Each row is a point on a landscape with many valleys, with its height.
From any point a ball rolls to the lowest of the 6 points nearest to it. It stops when none of these is lower. Distance is the straight distance between rows; heights are no part of it.
(369) (h 12.4): 80, 98, 28, 138, 78, 116, 31, 116, 67
(424) (h 6.6): 119, 114, 94, 55, 113, 114, 101, 131, 78
(132) (h 9.0): 108, 93, 51, 142, 104, 141, 35, 133, 32
(552) (h 40.2): 128, 113, 91, 65, 113, 123, 87, 140, 52
(463) (h 39.4): 147, 109, 94, 69, 130, 138, 90, 141, 27
(218) (h 24.0): 138, 102, 104, 29, 123, 135, 134, 92, 113
(482) (h 18.9): 77, 106, 127, 120, 99, 65, 127, 89, 130
(243) (h 46.1): 58, 89, 131, 165, 69, 39, 104, 71, 130
(428) (h 10.4): 78, 87, 145, 140, 80, 37, 127, 60, 120
(98) (h 38.5): 124, 107, 81, 108, 113, 137, 59, 148, 31
(204) (h 19.6): 138, 86, 125, 47, 125, 133, 151, 66, 138
(439) (h 15.6): 97, 102, 57, 124, 91, 126, 38, 135, 54
(236) (h 51.7): 41, 96, 104, 171, 69, 57, 84, 80, 144
(195) (h 80.1): 89, 119, 98, 83, 102, 99, 105, 124, 109
(516) (h 34.9): 117, 111, 104, 51, 119, 111, 128, 109, 108
(225) (h 31.8): 143, 109, 92, 48, 123, 128, 101, 131, 51
(50) (h 49.7): 66, 112, 113, 125, 92, 74, 108, 104, 129
(69) (h 25.5): 137, 111, 93, 42, 121, 126, 110, 125, 68
(376) (h 15.7): 149, 106, 94, 27, 127, 140, 121, 109, 81
(294) (h 62.2): 57, 107, 114, 145, 83, 68, 99, 96, 135
(472) (h 19.0): 168, 101, 95, 45, 146, 154, 109, 126, 26
(581) (h 24.4): 132, 62, 154, 87, 98, 78, 155, 22, 131
(361) (h 44.5): 64, 94, 138, 151, 78, 41, 115, 73, 129
(182) (h 10.9): 93, 94, 36, 138, 85, 126, 28, 123, 54
(241) (h 51.9): 62, 114, 91, 121, 83, 85, 83, 115, 127
(77) (h 50.0): 99, 111, 75, 104, 92, 117, 54, 143, 67
(495) (h 25.6): 129, 113, 97, 44, 118, 121, 117, 116, 89
(532) (h 16.7): 78, 113, 115, 104, 102, 83, 117, 106, 126
(147) (h 23.4): 118, 88, 134, 72, 119, 96, 158, 57, 132
(211) (h 34.0): 72, 115, 72, 116, 80, 99, 61, 127, 107
(256) (h 19.8): 141, 64, 152, 66, 113, 117, 152, 34, 141
(459) (h 32.8): 119, 103, 114, 57, 121, 111, 145, 86, 122
(564) (h 63.9): 51, 107, 98, 143, 78, 75, 82, 101, 137
(78) (h 17.5): 72, 105, 52, 125, 74, 108, 40, 124, 88
(133) (h 27.0): 112, 78, 146, 96, 106, 67, 154, 47, 129
(537) (h 58.5): 92, 107, 122, 93, 106, 82, 136, 94, 126
(539) (h 11.3): 94, 90, 19, 160, 96, 132, 32, 112, 35
(550) (h 41.5): 109, 118, 96, 63, 113, 107, 105, 126, 92
(275) (h 40.3): 85, 93, 139, 122, 95, 51, 140, 65, 124
(360) (h 16.3): 132, 77, 137, 62, 119, 118, 155, 48, 140
(401) (h 50.6): 66, 100, 130, 145, 84, 54, 116, 83, 132
(485) (h 48.6): 47, 90, 115, 179, 62, 44, 88, 65, 138
(440) (h 63.1): 43, 101, 88, 157, 73, 72, 78, 93, 142
(171) (h 27.8): 160, 105, 92, 44, 135, 144, 105, 129, 38
(91) (h 14.1): 72, 100, 33, 135, 72, 106, 31, 116, 85
(34) (h 58.0): 113, 116, 87, 78, 105, 116, 79, 140, 65
(217) (h 60.0): 79, 116, 85, 99, 86, 102, 76, 133, 101
(578) (h 36.8): 102, 94, 132, 90, 115, 82, 151, 69, 129
(437) (h 26.9): 147, 47, 166, 74, 99, 106, 150, 15, 138
(479) (h 20.0): 58, 106, 51, 133, 73, 99, 48, 113, 112

Two balls start at each pair of points below. Name the first point that both come to, or write none.
(217) / (77) | (132)
(440) / (236) | (428)
(211) / (479) | (182)
(564) / (578) | (532)

Call two points neighbours if one is among the 6 nearest of the other. Go from one point of each pair to the other, from neighbour to neighbour, staying as low as possible. Name the highest point that can't be avoided.
(376) / (360) | (218)
(424) / (132) | (463)
(424) / (532) | (578)
(532) / (428) | (482)
